Each row is a point on a landscape with many valleys, with its height.
A ball rolls from a point to whichever of its 2 nearest points has the largest drop for the distance, and stops where none of them is lower. Distance is the straight distance between rows; heights are no part of it.
J_716: [137 158  58 117 129  68 108 159 106 131 140  88 155 136 127 172  63 194
 147  67 136 124 167 159  98 132 162  87 150 122 122 100 130 147  54 130
 110 130 135 118 119 125 138 140 165 109 104 120 102 157 193 118  89 122]  (h 6.2)
J_668: [163  60 105 125 158 161 155 148 198 127 104 125 107 156 152 116 122  98
 106 157 120 137 127 110 181 143 165 126 142 169 153 149 137 103 115 111
  82 125 150 142 131 145 110 169 133 124 126 153 122 155 138  85 121 155]  (h 39.6)
J_151: [111 101 123 129 127 121 103  81 179 135 139 124  93  92 162 106  76 168
 100 120  97 118 115  78 133 166 122  81  82 157 167 179 120  79  94  59
  96 126 198 171 174 114 169 140 152 121  50  94  98 126 122 173 193 214]  (h 68.8)
J_79: [152 132  61  96 134 139 105 172 156 142 105 154 186 124  94 134  91 124
 109 129 102 137 159 118 125 144 123 172 124 176 151 163  69  77 112  80
  26 137 122 146  66 121 132 160 120 143 142 103  68 136 131  98 135 203]  (h 50.6)
J_571: [115 103 158 150 131 132 129 104 113 108 138 146 105  95 148 103  99 183
 123 146 137  99  83  90 145 132 150 106 112 153 139 179 126 115 165  86
 159 120 176 177 173 112 134 142 149 133  93  82 114  81 136 197 165 161]  (h 62.9)
J_606: [107 145 148  95 109 161  58  86 108 151 126 102 160 130 101 115  88 159
 120 153 121 154 151 111  65 114  77 131 105 102 127 115  59  90 146 131
 129 139 114  97 148  69 206 134 109  95  85 132 143 107 115 127 129  91]  (h 15.2)
J_675: [ 96 155 136  59 120 136  55 102 125 152  97  91 174 151 102 111  66 151
 134 154 118 173 179 125  78 117  89 138 101 137 127 111  78 113 113 148
  94 155 110  79 131  97 187 146 127  98 102 143 133 114 115 107 103  73]  (h 23.0)
J_711: [108 158 135 126 156  64 147 115 122 121 129 128 139 124 111 138 151 157
 160  93 144 104 146 147 148 138 134 110 123 111 110  73 161 172  86 153
 141 124 118 140 121 164 115 122 115 142 163 117 103 140 157 142 126 109]  (h 24.9)
J_667: [137 149 150 116 104 164  58  68 101 147 143 104 166 113 100 121 101 163
 129 156 120 150 133 100  69 127  62 163 113  77 112 107  37  78 187 153
 128 112 134 100 139  58 196 109  75  85 118 107 138 114 110 152 141 139]  (h 24.8)
J_705: [145 160 148 140 113 126 115 133  90 139 160 119  94 155 106 131 139 161
 160 122 140 137 145 176 101 135 129 108 192  75  99  79 105 130 149 105
 142 103 128 136 145 113 178 105  98 109 117 125 133 167 165 142  95 109]  (h 24.7)
J_358: [182 122 117 152 113 161 136 152 155 140 117  84  93 164 106 143 153 102
 156 145 142 149 157 173  95 139 115 140 178 104 129  91 109  95 157 121
  89 109 124 113 132 139 153  97  98  92 151 159 130 192 127  74  77 139]  (h 29.8)
J_148: [132 145 110  90 132  97 100  98 148 139 116 114 171 126 102 138  93 176
 150 121 116 121 187 130 118 147 127 158  84 130 122  88  73 142 103 159
  91 142 142 147 106 123 141 159 117 125 145 114  78 164 153 128 121 149]  (h 33.4)
J_311: [100  99 102  81 121 132 121 149 160 116  78  82 126 175 130 112 115  90
 136 156 130 156 178 140 121 102 124 131 122 183 137 102 137 137 110 177
 100 141  94  58 132 159 140 138 153 141 118 159 143 160 130  64  72  70]  (h 33.7)
J_246: [189 150 214 195 100 159 139 116  96 123 150 139 117  62 126 106 216  78
 140 148 174 114  89 136 144 113 125 134 150  93 138 126 163 115 169 129
 193 132 150 150 114 148 119 108  89 118 189 142 142 101  67 103 110 160]  (h 57.0)
J_584: [ 92  56 105 104 152 136 121 102 192 141 129 128 115 145 156 108 108 103
  75 177  98 139 109  56 184 128 120  85 108 168 133 174 170 117  92 139
 130 135 159 102 173 139 116 182 175 152  63 159 160 102  95 145 152 103]  (h 17.5)
J_395: [ 75  95 119 136 123 151 109 115  80 131 155 166  94 177 149 149 200 136
 129  83 146 143 150 143  98 108 123 152 194 106 151  99 150 114 129 149
 161 138  71 114 169 166 126  87 130  89 112 191 166 164  98  80  85  78]  (h 63.0)
J_95: [159 171 189 175  94 168 144 117  84 117 151 160 141  62 119 108 184  78
 138 150 165 117  91 156 141  86 127 132 133  97 138 162 149 155 178 130
 197 137 141 150  91 133 101 102 114 139 163 121 157  60  72 146 116 143]  (h 54.7)
J_484: [ 72 141 132 110 168  81 151 117 157 131 118 125 143 120 137 129 154 108
 126  98 121 132 134 100 179 144 116 125  85 123 118 108 190 187  69 189
 145 119 110 149  86 167  65 124  86 155 181 131 107  96 120 162 146 126]  (h 72.7)
J_367: [164 177  76 145 124 107 151 193 147 137 112 134 169 133 134 150 101  94
 119  86 102 105 115 149 131 166 133 166 109 162 119 167 130 130 131 119
  57 125  97 172  41 119  68 145 109 151 195 114  85 141 154 142 163 213]  (h 57.1)
J_834: [183 118 138 140 134 150 165 137 158 125 119 126 160 112 114 142  92 100
  85 181 113  99  69  94 156 119 125 132  95 172 118 185  88 111 177 119
 117 122 142 119  76 123  96 148 140 159 129 120 143  99  97 143 160 128]  (h 73.1)
J_149: [168 150  63 127 140 133 147 176 155 137 126 171 180 127 111 131 108 106
 106 105 100 121 126 112 139 160 119 169 122 168 139 177 103  80 136  96
  41 143 110 163  48 122  84 138  97 167 162 111  82 143 124 136 162 221]  (h 53.6)
J_580: [ 93 102 155 181 140 158 160 152  80 128 125 148  94 129 177 120 208 102
 112 101 153 103 128 138 117  93 156 158 163 129 142 142 180 158 126 133
 186 162  87 133 154 164  85 119 148  96 169 165 146 123 118  80 121  94]  (h 66.2)
J_628: [196  77 164 170 126 149 172 117 168 129 140 134 105  98 134 118 141 116
 110 170 129 101  79 104 155 112 146 110 120 146 134 167 121  99 167 100
 165 117 174 136 152 132 108 144 158 136 101 127 141 115 105 136 146 152]  (h 68.7)
J_656: [144 131 156 138 126 139 141 142 128 136 136 132  89 144 127 125 138 152
 145 132 156 130 138 153 119 112 144 115 165 110 129  98 127 136 143 100
 133 119 129 142 159 134 159 121 133 120 126 138 121 158 158 118 119 112]  (h 29.5)
J_43: [121  98 147  91 116 179 120 115 156 132 109 115 117 137 117 110 109 126
 112 186 115 156 126 104 122  96 122 116 116 148 144 148 115 109 146 101
 147 148 131  93 150 111 160 154 157 129  82 149 168 103  98 119 126  76]  (h 77.6)
J_934: [150 162 113  89 122  98  62 111 127 158 114  86 175 130  89 133  74 171
 149 127 109 152 191 147  75 130 114 143 116 127 123 103  58 120 100 140
  81 135 128 118 114 110 189 133 121 100 136 128  89 164 152  97  90 121]  (h 38.4)
J_601: [160 165 123 137 127 139 145 183 108 136 113 133 146 139 133 137  87 170
 148 117 124 109 110 151  92 138 150 146 135 142 113 145  92 133 170 100
 111 133 109 150  99  91 129 139 143 142 168 112 111 120 152 133 139 145]  (h 52.5)
J_883: [134 152 211 168 111 141 134 101  63 106 172 173 116  81 129  90 176 119
 146 143 177 109  99 144 136  85 137 127 147 102 135 169 143 155 171 111
 205 141 152 172 140 139 128 109 108 130 125 111 145  72  96 174 125 149]  (h 52.2)
J_88: [166 118 141 140 112 174 143 129 145 131 127 132 150  87 114 125 111 123
  88 187 122 117  87  98 135 104 116 127 114 159 129 198  79  99 195 114
 170 125 137  95 102 106 119 135 171 145  97 113 170  51  81 147 150  96]  (h 75.0)
J_570: [ 93 119 158  87  99 162  88  78 121 125 158 134 108 145 102 107 135 116
 129 151 113 162 153 110  98 106  77 122 131  81 132 100 110  89 153 127
 147 133 128  79 158 103 184 103 105 104  74 136 173 140 101 144 120  92]  (h 34.8)
J_66: [109 153 195 149 109 133 117  91  27 101 193 189  93 133 125 111 178 126
 129 128 165 122 128 152 115  85 114 135 173  84 139 148 146 146 164 112
 188 126 112 167 155 117 139  81 101 118 109 117 160 104 101 161 126 130]  (h 49.5)
J_954: [156 149 148 146 120 138 117 147  98 140 136 136 155  98 131 114  85 194
 151 135 146  97  93 122 107 128 141 142 119 140 134 152  70 112 203  94
 135 128 141 171 125  76 147 147 133 126 153 107 117  97 149 151 155 165]  (h 56.2)
J_805: [206 140 112 141 111 174 150 175 146 136 145 107 115 162 102 137 123 108
 149 162 146 142 136 193  77 138 127 132 193 142 145 124  94  83 166  70
  55 109 113 111 102 111 149  97 112 119 123 151 138 180 115  79 120 154]  (h 34.4)
J_828: [153 131 142 133 128 143 140 103 135 140 121 116 192  76  98 138 110 150
 129 153 122 102 110 102 140 118 101 157  69 143 108 139  74 129 171 157
 136 127 151 142  83 105 103 148 120 127 178 114 107  81  95 155 160 166]  (h 78.4)
J_925: [102 170  87 102 125  52  83 124 100 139 159 124 152 114 115 168  67 207
 155  89 126 127 151 157 104 157 141  71 133 121 131  94 106 124  60 121
  89 129 152 139 157 112 178 144 144 118  97 132  97 164 164  95 127 134]  (h 15.6)
J_926: [150 109 179 135  91 165 104  71 138 116 161 122  91 106  94 112 144  91
 130 167 105 150 114  99 114 128  78 114 131  79 128 104  75  64 190 124
 159 121 170 107 177  86 185  82  77  96  49  90 155 156  99 147 139 147]  (h 39.3)
J_773: [ 89  92 114 165 141 165 147 167 119 132  98 111 106 145 162 130 189 110
 123  97 145 124 137 143 113 107 152 167 161 144 139 102 160 144 128 160
 161 149  66  92 154 169  99 113 158 105 158 174 140 161 138  59  93  79]  (h 65.1)
J_980: [ 98 150 131 104 120 121  88  79  64 119 173 172 113 150 114 135 153 120
 139 105 128 146 161 145  87  81  77 144 153  75 128  95 128 153 127 139
 171 130 100 102 110 125 142  76 118 117 112 134 171 121 117 140 101  79]  (h 25.5)
J_476: [118 177 166 172 116 127 129 164  14 122 126 166 111 133 160 114 181 109
 130  80 162 114 133 171  83  75 144 155 172  98 121 153 172 219 121 120
 195 137  75 130  99 133  92  88 146 128 170 102 165  89 124 124 113 110]  (h 36.0)
J_598: [144  90  99 121 131 165 165 198 168 106  84 113 116 154 152 115 118  85
  99 170 118 131 103 131 145 116 162 151 133 165 123 160 141 123 152 124
  97 117  94  96 117 121 112 157 172 144 134 147 151 141 133  82 146  99]  (h 33.5)
J_742: [209  99 127 157 135 156 183 153 171 131 133 128 151 106 128 136 118  70
  74 186 114 114  60 118 145 109 132 130 117 181 136 183 113 100 181 114
 126 120 132  84  98 141  78 138 152 157 123 148 169 137  83  90 164 115]  (h 71.4)
J_520: [136  97 161 144 125 191 100  77  88 123 185 159  89 132 121 130 214  81
 132 123 143 125 125 119 125  91  88 157 170  63 129 106 138  95 171 145
 188 139 128 111 128 136 120  70  74  74 131 151 161 136  73  94  80 136]  (h 60.4)
J_548: [197  78 152 179 133 172 168 144 166 150 126 128 124 113 141 125 152  97
  93 174 125 125  65 111 146 112 144 126 143 153 131 173 113  95 187 115
 156 112 138  92 144 133  93 135 160 128 123 162 170 115  96  88 126 104]  (h 70.1)
J_703: [112 120  97 110 140 143 159 188 156 118  82 108 124 147 151 132  96 121
 108 136 120 124 111 128 151 138 164 134 120 149 123 141 130 152 128 124
 112 119  97 132  93 117 105 153 162 146 145 106 131 120 162 117 141 110]  (h 28.1)
J_377: [ 87 107 102 183 129 141 125 144  70 140 115 126 104 154 156 165 214 140
 136  67 155 134 164 159  88 109 133 158 185 122 148  91 165 144 108 174
 158 147  63  95 156 197 106  85 133  91 140 185 156 167 128  70  66  79]  (h 64.0)
J_744: [122 133 160 109 150 116 151 105 151 116 117 117 152 100 116 130 164 102
 142 136 128 113 146 121 156 119 116 139  82 125 105  86 148 168 105 161
 154 137 124 132  81 162  90 132 102 151 184 134 113 104 114 147 134 114]  (h 74.6)
J_402: [155  99 134 169 144 136 179 161 177 124 106 116 123  94 160 136 166  33
  71 135 120 111  75  94 201 144 142 139 106 142 109 159 175 136 126 153
 145 107 134 140 100 144  58 152 113 131 183 145 122 116 118 106 149 147]  (h 65.0)
J_298: [ 50 128  75  62 151  56 128 104 140 113 116 155 179 146 130 137 121 142
 140 113 119 120 153 120 153 145  91 119  98 146 142  75 146 145  59 184
 109 110 104 109 132 155 116 135 161 168 117 134 114 110 125 131 128  76]  (h 11.9)
J_977: [130 191 136 151 121  33 102  99  57 125 187 134 165  96 100 157 151 203
 173  66 115 132 127 162  77 125 118 107 152  68  90  84 129 158 110 154
 163 122 142 149 140 126 149  98 109 121 131 122 111 159 154 159  99 114]  (h 30.4)
J_793: [ 96  71 106  96 146 150 149 169 169 121  81 105 129 159 160 111 130  78
 115 156 118 143 140 121 155 100 143 140 127 175 130 129 149 132 125 176
 119 130  97  79 130 157 107 159 175 133 133 163 151 149 135  67 102  81]  (h 36.6)
J_949: [124 165 102 197 124  93 165 226  60 127  92  97 116 135 154 148 143 120
 133  80 140  89  98 179  97 131 193 130 155 119  93 149 191 202 124 122
 162 130  95 108 130 120  87 114 174 136 165  95 129 132 194 131 120 117]  (h 44.8)
J_143: [137 126 157 104  90 163  81  67 123 113 151 115 128 129  90 118 123 112
 136 165 107 160 133 107  97 124  75 130 125  60 112 104  69  79 179 131
 128 121 133  88 146  74 179 100  72  99  87  94 154 148 110 156 119 128]  (h 33.6)
J_10: [144 113  69  89 124 143 114 164 169 128 116 157 154 118  94 120 126 101
 120 129 115 155 184 124 150 151 146 135 134 164 153 150  57  62  82  57
  19 142 160 155 102 141 153 168 104 151 113  97  58 142 148 129 133 203]  (h 48.1)
J_223: [ 76 134 163  86 112 133  97  66 137 128 137 139 145 136  98 113 127 121
 136 155 118 163 161 114 105 101  80 127 109 117 145  90  97 105 119 147
 140 153 128  92 140 119 168 128 134 125  76 159 154 111  87 137 134  75]  (h 30.3)
J_546: [ 58  96 107  89 163 107 134  81 170 122 125 137 133 144 153 112  99 138
  99 149 109 145 115  73 189 156 112  84 101 158 145 147 165 126  87 152
 102 117 146 136 157 136 120 157 159 161  85 146 135  92 105 157 165 100]  (h 11.1)
J_922: [144  94 160 127 108 192 113 105 134 140 129 135 119 122 112 111 119 107
 100 176 113 153 111 101 105  83 107 123 131 143 146 176  99  86 177  98
 173 136 139  72 143  97 161 126 162 124  71 131 194  59  84 144 136  83]  (h 76.6)
J_798: [143 113 154 146 139 123 174 104 163 125 137 136  96 109 148 124 131 120
 123 117 135 108  93  88 197 176 147 116  93 133 133 169 164 130 139 113
 128 119 202 194 129 131  94 146  88 147 149 106 100 112 136 181 164 205]  (h 75.9)
J_57: [107 103 132 175 148 150 156 174 115 111 116 157 101 108 183 107 175  79
  94 126 148 109  88 117 156  98 169 146 141 127 116 166 198 170 132 139
 175 139  90 136 136 147  67 135 144 115 162 135 145  91 116 116 144 105]  (h 67.6)
J_465: [113 179 125 128 119  39 105 106  91 135 176 138 146 101 103 172 115 213
 171  79 122 118 133 156  97 149 141  94 123  90 103  74 101 144 102 134
 126 129 160 159 159 116 171 123 132 130 118 120 109 177 156 143 133 133]  (h 23.4)
J_374: [216 162 133 153 115 156 168 159 149 116 136 115 140 144  98 142 118 116
 152 141 125 123 140 200  89 139 130 150 161 134 120 108 107 107 171  93
  58 121 106 127  76 127 131 100 107 149 165 131 104 171 124 106 120 156]  (h 38.5)
J_748: [ 84 137 122  80 130  79 109  82 147 116 131 126 159 137 103 129 134 147
 158 127 121 139 179 140 130 118 104 119 109 123 132  60 114 150  80 178
 114 134 118 102 130 168 140 119 137 145 124 155 126 148 125 126 109  72]  (h 20.4)
J_510: [ 46 113  80  79 166  82 140 120 167 123 122 149 139 162 159 132 119 121
 106 125 125 152 133 103 194 167 111 105 114 153 149 121 184 139  68 183
  93 107 112 137 137 151 100 139 154 165 116 142 121 106 126 139 134  88]  (h 2.5)
J_640: [ 60 154 125  61 108 109  60  76 123 121 130 139 150 162 109 127 119 120
 154 135 115 176 174 140  82 104  64 120 117 123 153  88 117 121 101 156
 113 149  94  55 151 134 175 131 142 135  77 165 168 116  89 113 109  52]  (h 25.2)
J_932: [162 134 165 125 120 134 159 116 166 118 109 111 162 107  92 139 135 115
 143 149 121 113 129 132 144 123 130 145  88 136 103 110 109 140 150 152
 125 130 136 128  86 139 111 126 114 142 168 122 111 118 111 137 136 123]  (h 76.3)
J_589: [132 169 146 153 130  64 143 131  99 137 156 140 112 112 113 132 120 171
 180  70 149  91 113 147 153 173 152 118  93 123 110 126 154 148 113 100
 141 139 199 190 132 131 105 135  71 140 185 101  85 143 162 176 155 202]  (h 40.4)
J_836: [133 166  91 147 129  64 139 158 120 143 166 129 121 135 114 157 115 167
 181  60 146  94 152 167 135 179 169 110 116 115 110 115 145 130  75  98
 122 140 188 176 115 132  99 135  94 139 166 124  75 170 189 154 134 206]  (h 36.2)
J_85: [146 166 117 158 120 126 155 198  86 138 104 115 127 134 140 137 119 144
 142 103 142 102  99 173  91 131 166 145 149 127  96 131 134 172 154 108
 136 122  94 124 114 112 110 122 156 135 166 109 129 133 178 126 121 115]  (h 48.9)
J_840: [193 135 142 109 116 147 138 135 168 122 114 106 145 144  83 144 100 126
 152 156 112 139 147 158  98 134 126 154 127 140 121 108  82 107 160 119
  73 127 125 133  96 116 158 120 119 134 156 125 111 157 124 114 110 133]  (h 42.5)
J_92: [189  96 164 175 142 137 167 126 161 119 126 133 118  78 150 112 161  83
 106 161 143 100  74  95 192 125 146 116 111 139 126 173 168 128 144 125
 163 123 173 144 129 156  79 148 113 140 153 129 124 100 102 126 146 163]  (h 67.0)
J_215: [166  56 118 115 137 170 147 167 190 136 101 114 111 152 142 119 100  95
  95 184 111 143 103 108 154 120 158 122 124 163 141 163 124  93 146 107
 103 123 143 101 141 115 131 170 165 124 103 156 147 150 117  71 132 119]  (h 36.9)
J_44: [109 173 136 185 132  88 142 205  23 111  99 145 130 122 165 122 169 108
 122  80 148  99 117 164  85  95 173 138 157 114 105 155 191 224  96 123
 192 150  67 118 124 138  70 110 149 134 166  85 142  99 153 138 124 112]  (h 40.1)
J_441: [133 106  93  75 144 135 100 137 177 123 110 136 125 146 133 114  85 121
 122 136 116 156 174 122 158 155 145 111 109 159 165 142 102 101  75  81
  44 138 169 153 114 131 154 172 127 141 108 122  87 132 156 113 127 187]  (h 45.5)
J_9: [150 127 133 155 143 119 180 167 184 125  94 103 125 126 151 140 141  50
  98 120 123 116 103 114 187 169 144 138 113 145 121 141 184 141 119 151
  99 114 120 168  90 145  73 142  99 144 194 132 101 141 146 130 143 174]  (h 63.1)
J_6: [ 92 138 116  58 128  72 112  78 164 117 119 121 163 129  93 128  91 149
 162 151 114 137 185 130 144 159 115 117  84 135 124  54  96 132  76 171
  75 133 147 137 128 156 159 135 126 146 120 130  86 181 123 122 121 125]  (h 27.3)
J_111: [104 120 148 133 168 118 172 112 134 117 140 147 114 117 148 110 140 127
 109 120 134 113  99  76 186 149 148 112 100 125 116 161 172 155 123 148
 150 123 158 174 131 135  75 137 120 153 151 112 114  82 122 185 168 136]  (h 73.9)
J_493: [117  74 141 113 126 134 119  98 175 123 131 138  82 126 137 103 110 150
 118 163 117 140 107 106 151 122 145  60 136 151 153 123 142 101 105  94
 117 125 155 131 221 124 172 161 155 114  67 150 137 142  96 124 164 119]  (h 25.4)
J_837: [134 108 185 153 103 167 119  70 114 122 180 145  83 109 107 107 185 112
 139 154 126 135 115 115 136 118  95 127 160  71 120  91 102  89 184 130
 176 116 165 137 172 111 160  75  60  93  71 121 142 171 109 129 119 151]  (h 43.2)
J_816: [ 70 136 100  79 115  71  85  82 118 121 144 165 144 163 111 151 137 126
 156 122 118 161 184 143 107  96  82 122 121 132 159  60 139 139  83 175
 125 129  88  79 134 178 156 106 163 149 104 175 163 130 106 105  95  54]  (h 26.4)
J_292: [147 157  95 154 137 114 168 192 149 118  94 113 127 136 156 139 108  83
 113  90 127 104 106 143 154 174 143 155 118 144 116 146 170 165 127 126
  91 106 114 165  68 122  74 145 115 153 183 110  98 120 174 141 151 176]  (h 60.5)
J_37: [131 154  79 120 140  74 137 142 124 133 102  97 141 142 119 156 101 166
 147  90 131 118 165 156 126 136 147 116 128 126 108  85 142 169  68 163
 125 123 112 122 103 157 119 124 143 147 148 108 103 157 184 127  96 106]  (h 16.7)
J_386: [120 139 105  61 114 140  97 133 142 129  77  83 149 163 106 123  82 129
 134 148 119 157 182 139  89 122 120 141 112 167 128 115  90 126 108 157
  95 140 105  77 109 125 162 149 147 128 123 123 123 143 140  88  85  72]  (h 29.1)
J_288: [128 170  55 166 143  67 151 200  98 134  96  77 153 138 148 180  93 138
 133  37 132 101 132 156 131 148 176 125 138 137  96 128 185 194  70 150
 132 128 115 126 101 125  81 123 146 129 148  90 110 139 210 143  99 152]  (h 20.5)
J_522: [ 90  63 129 105 123 141 104  82 172 125 128 135 100 127 154 107  87 141
  97 164 109 135 102  72 156 129 122  62 106 174 148 163 162  97  77  96
 119 120 151 117 206 129 159 176 177 144  39 131 147 104  80 146 177 112]  (h 21.9)
J_889: [205 129 158 120 110 180 115 117 162 133 122 114 140 117  90 130  78 127
 118 183 105 151 106 116  71 135 101 128 110 149 162 162  45  35 178  58
  87 135 151 112 124  80 184 121 125 111  62 106 127 120  81 107 142 151]  (h 49.7)
J_475: [150 122 109 131 107 156 115 135 113 134 116  94  94 169 109 134 167 118
 149 118 144 154 161 166  93 122 105 142 184  88 110  75 128 119 156 146
 124  99  93  88 131 148 155  77  90 101 142 139 143 172 151 106  62  92]  (h 25.0)
J_760: [104 127 138 107 141 151 115 104 112 147 116 123 184  99 111 124 106 164
 121 150 123 120 137  93 128 100 117 162  85 135 111 124  72 144 155 152
 150 137 117 118  95  96 123 151 153 117 156 126 136  65 118 152 161 116]  (h 80.3)
J_671: [114 154 153 136 115 121 126 125  34 122 149 163  90 152 137 122 176 136
 133  87 140 127 150 167  88  76 125 153 176  92 131 122 158 180 122 128
 180 137  80 121 116 136 115  79 130 125 137 119 156 117 134 138 104  86]  (h 31.8)
J_81: [138  91 130 135 140 140 139 119 170 126 128 126 102 119 155 113  88 156
 105 143 113 110  91  67 163 155 139 111 110 162 139 201 135 104 142  82
 125 125 181 172 146 105 118 153 145 148  87  93 113  78 143 185 169 179]  (h 65.2)
J_239: [130 145 181 139 112 150 118  95  67 117 176 158  91 117 115 112 184 128
 148 136 148 138 123 144 123 110  99 127 175  59 109 101 135 130 174 117
 174 118 132 144 143 114 156  86  73 108 113 118 145 131 119 153 112 126]  (h 46.7)
J_541: [112 141 158 164 121 114 132 128  81 120 151 150 143  87 133 103 109 186
 157 118 155  85  78 120 135 127 153 125 116 138 134 177 106 143 176 111
 180 126 153 188 157 105 124 141 129 131 155  96 117  80 136 189 164 180]  (h 59.8)
J_899: [147 174  94  92 107  74  20  99  98 178 143  87 176 111 107 136  63 195
 144 113 100 156 192 153  67 135 114 128 129  91 127  98  69 114  77 146
  77 131 138 114 139  84 205 138 110  65 101 159  99 175 164  66 110 132]  (h 41.9)
J_722: [177 136 139  95 109 169 108 126 150 137 113 120 155 143  99 133  78 147
 136 173 118 149 136 135  77 141 122 144 122 142 139 135  56  76 147  86
  65 136 126 122 121  84 183 139 126 122 118 123 108 132 118 101 118 142]  (h 46.1)
J_614: [115 170  61 140 138 102 145 221 119 128  69  84 134 148 168 158 100 100
 101  84 114 109 119 144 135 170 157 159 116 143 110 142 164 195 104 156
 106 113  71 119  88 126  76 126 160 143 158  84 115 132 207 134 117 137]  (h 6.9)
J_616: [ 90 151 110 139 161  85 160 164 140 126  86 105 127 132 163 129 155 103
 117  86 133 117 117 113 174 146 137 139 117 121 114 117 193 192  83 165
 145 119  86 150 101 158  64 129 118 148 180 114 120 116 166 147 129 125]  (h 70.8)
J_38: [164  66 132 144 115 143 108 104 189 140 124 118  92  95 144 116  84 149
 100 161  97 109 102  82 149 134 127  86 100 168 148 196 119  82 129  69
 125 115 192 140 168 107 137 153 169 125  47  93 118  96 105 168 169 179]  (h 67.1)
J_393: [ 78 151  71 118 136 123 154 220 116 116  71 108 133 142 178 138 108 113
  86 103 122 126 102 117 137 141 148 160 111 153 110 150 144 194 113 163
 132 110  58 102  97 112  81 136 177 136 146 101 147 108 179 135 150 102]  (h 19.3)
J_971: [ 90  90 136  87 128 168 117 145 131 131 108 127  87 160 155 105 122 146
 112 153 124 154 135 121 118 102 144 103 149 154 158 162 156 115 125 102
 125 147 109  95 180 123 168 173 173 134  86 172 173 122 116  91 145  57]  (h 78.5)
J_481: [114  83 149 128 137 138 146 124 138 129 143 149  90 138 134 113 140 149
 130 148 148 140 116 116 136 120 156  91 152 133 137 115 138 118 141 103
 144 130 134 140 192 133 157 144 144 122  99 154 134 141 124 115 141 108]  (h 28.9)
J_410: [ 93 105 119 116 136  94 130  64 163 116 146 147 101 103 143 124  92 167
 119 121 108 125 111  80 158 169 128  77  82 145 154 130 125 103  96 105
  91 109 191 168 190 130 163 125 127 147  65 106  97 138 113 167 198 180]  (h 70.3)
J_707: [165 154 104 135  98 145  91 122  96 128 146  92 105 151  93 137 140 145
 162 106 132 146 140 181  80 128  95 127 175  50  81  82 107 132 167 129
 129  97 105 112 111 119 164  83  84 103 137 108 136 165 170 151  71 101]  (h 16.6)
J_75: [135  88 102 107 146 130 144 137 191 126 124 132 104 158 139 119 116 108
 123 130 136 139 151 111 192 171 149 121 118 149 146 139 130 112 100 101
  67 121 170 170 116 140 116 148 119 144 116 132  87 146 162 132 135 189]  (h 42.7)
J_406: [178 110 189 180 125 184 137  99 123 132 165 145 118  93 132 127 213  82
 119 137 151 122 101 123 142  92 115 140 149  90 136 120 129  93 170 146
 200 139 157 128 129 154 103  99  99  92 154 170 151 119  67 106  94 124]  (h 58.7)
J_59: [130 165  68 151 147  47 144 173 116 134 136 108 135 148 128 172  99 156
 157  38 148 107 143 159 148 172 169 102 133 122 108 123 179 159  49 131
 119 132 149 156 104 133  87 126 119 136 150 100  87 150 195 146 103 169]  (h 28.8)
J_787: [ 82 116 117 171 158 121 165 190 119 121  76 117 104 128 182 122 175  83
 102 104 145 103 115 126 153 136 165 147 131 126 120 127 211 182  91 164
 150 132  74 117 134 159  75 130 137 123 173 133 129 124 151 107 140 116]  (h 69.1)
J_361: [112 164 157 141 135  77 151 115  92 116 143 157 128  97 119 116 155 159
 166 104 153 104 115 136 153 153 146 115 103 111 103 112 165 177 122 131
 164 131 152 168 142 150 108 128  96 144 181 104  98 125 135 168 146 149]  (h 32.6)
J_262: [ 91  93 133 153 145 193 103  88  78 128 174 160 101 148 163 141 219 113
 129  84 139 138 134 141 106 111 105 158 178  83 136 107 146  86 149 136
 182 154 101 123 142 163 114  90  86  64 145 180 161 157  79  88  63 110]  (h 61.9)
J_129: [ 87 109 132 127 156  84 164  66 145 118 155 169 111 108 137 127 132 155
 114 124 126 119  91  87 184 157 136 104  95 134 133 137 170 132 103 137
 113 108 176 178 180 137 120 123 125 161 111 119 107 109 103 191 183 163]  (h 71.9)
J_179: [ 68 156 119  74 119 119  62  58  89 120 170 154 148 162  99 134 124 134
 139 119 114 167 173 145  69 106  57 137 136  76 132  81 105 127 119 152
 149 137  89  77 108 122 175  88 122 117  97 144 175 119  98 138 106  69]  (h 17.4)

Where does a ball stop that starts at each point below?
J_834 => J_614
J_292 => J_614
J_971 => J_510
J_889 => J_707
J_520 => J_143
J_410 => J_179
J_601 => J_179
J_828 => J_143
J_760 => J_143

Call two points neighbours if one is among the 2 nearest of the other. Go from one point of each pair to the other, from neighbour to neighbour, staying as low as possible. Name the highest point that can't be avoided.
J_748 / J_179 => J_816
J_614 / J_143 => J_793
J_510 / J_606 => J_570
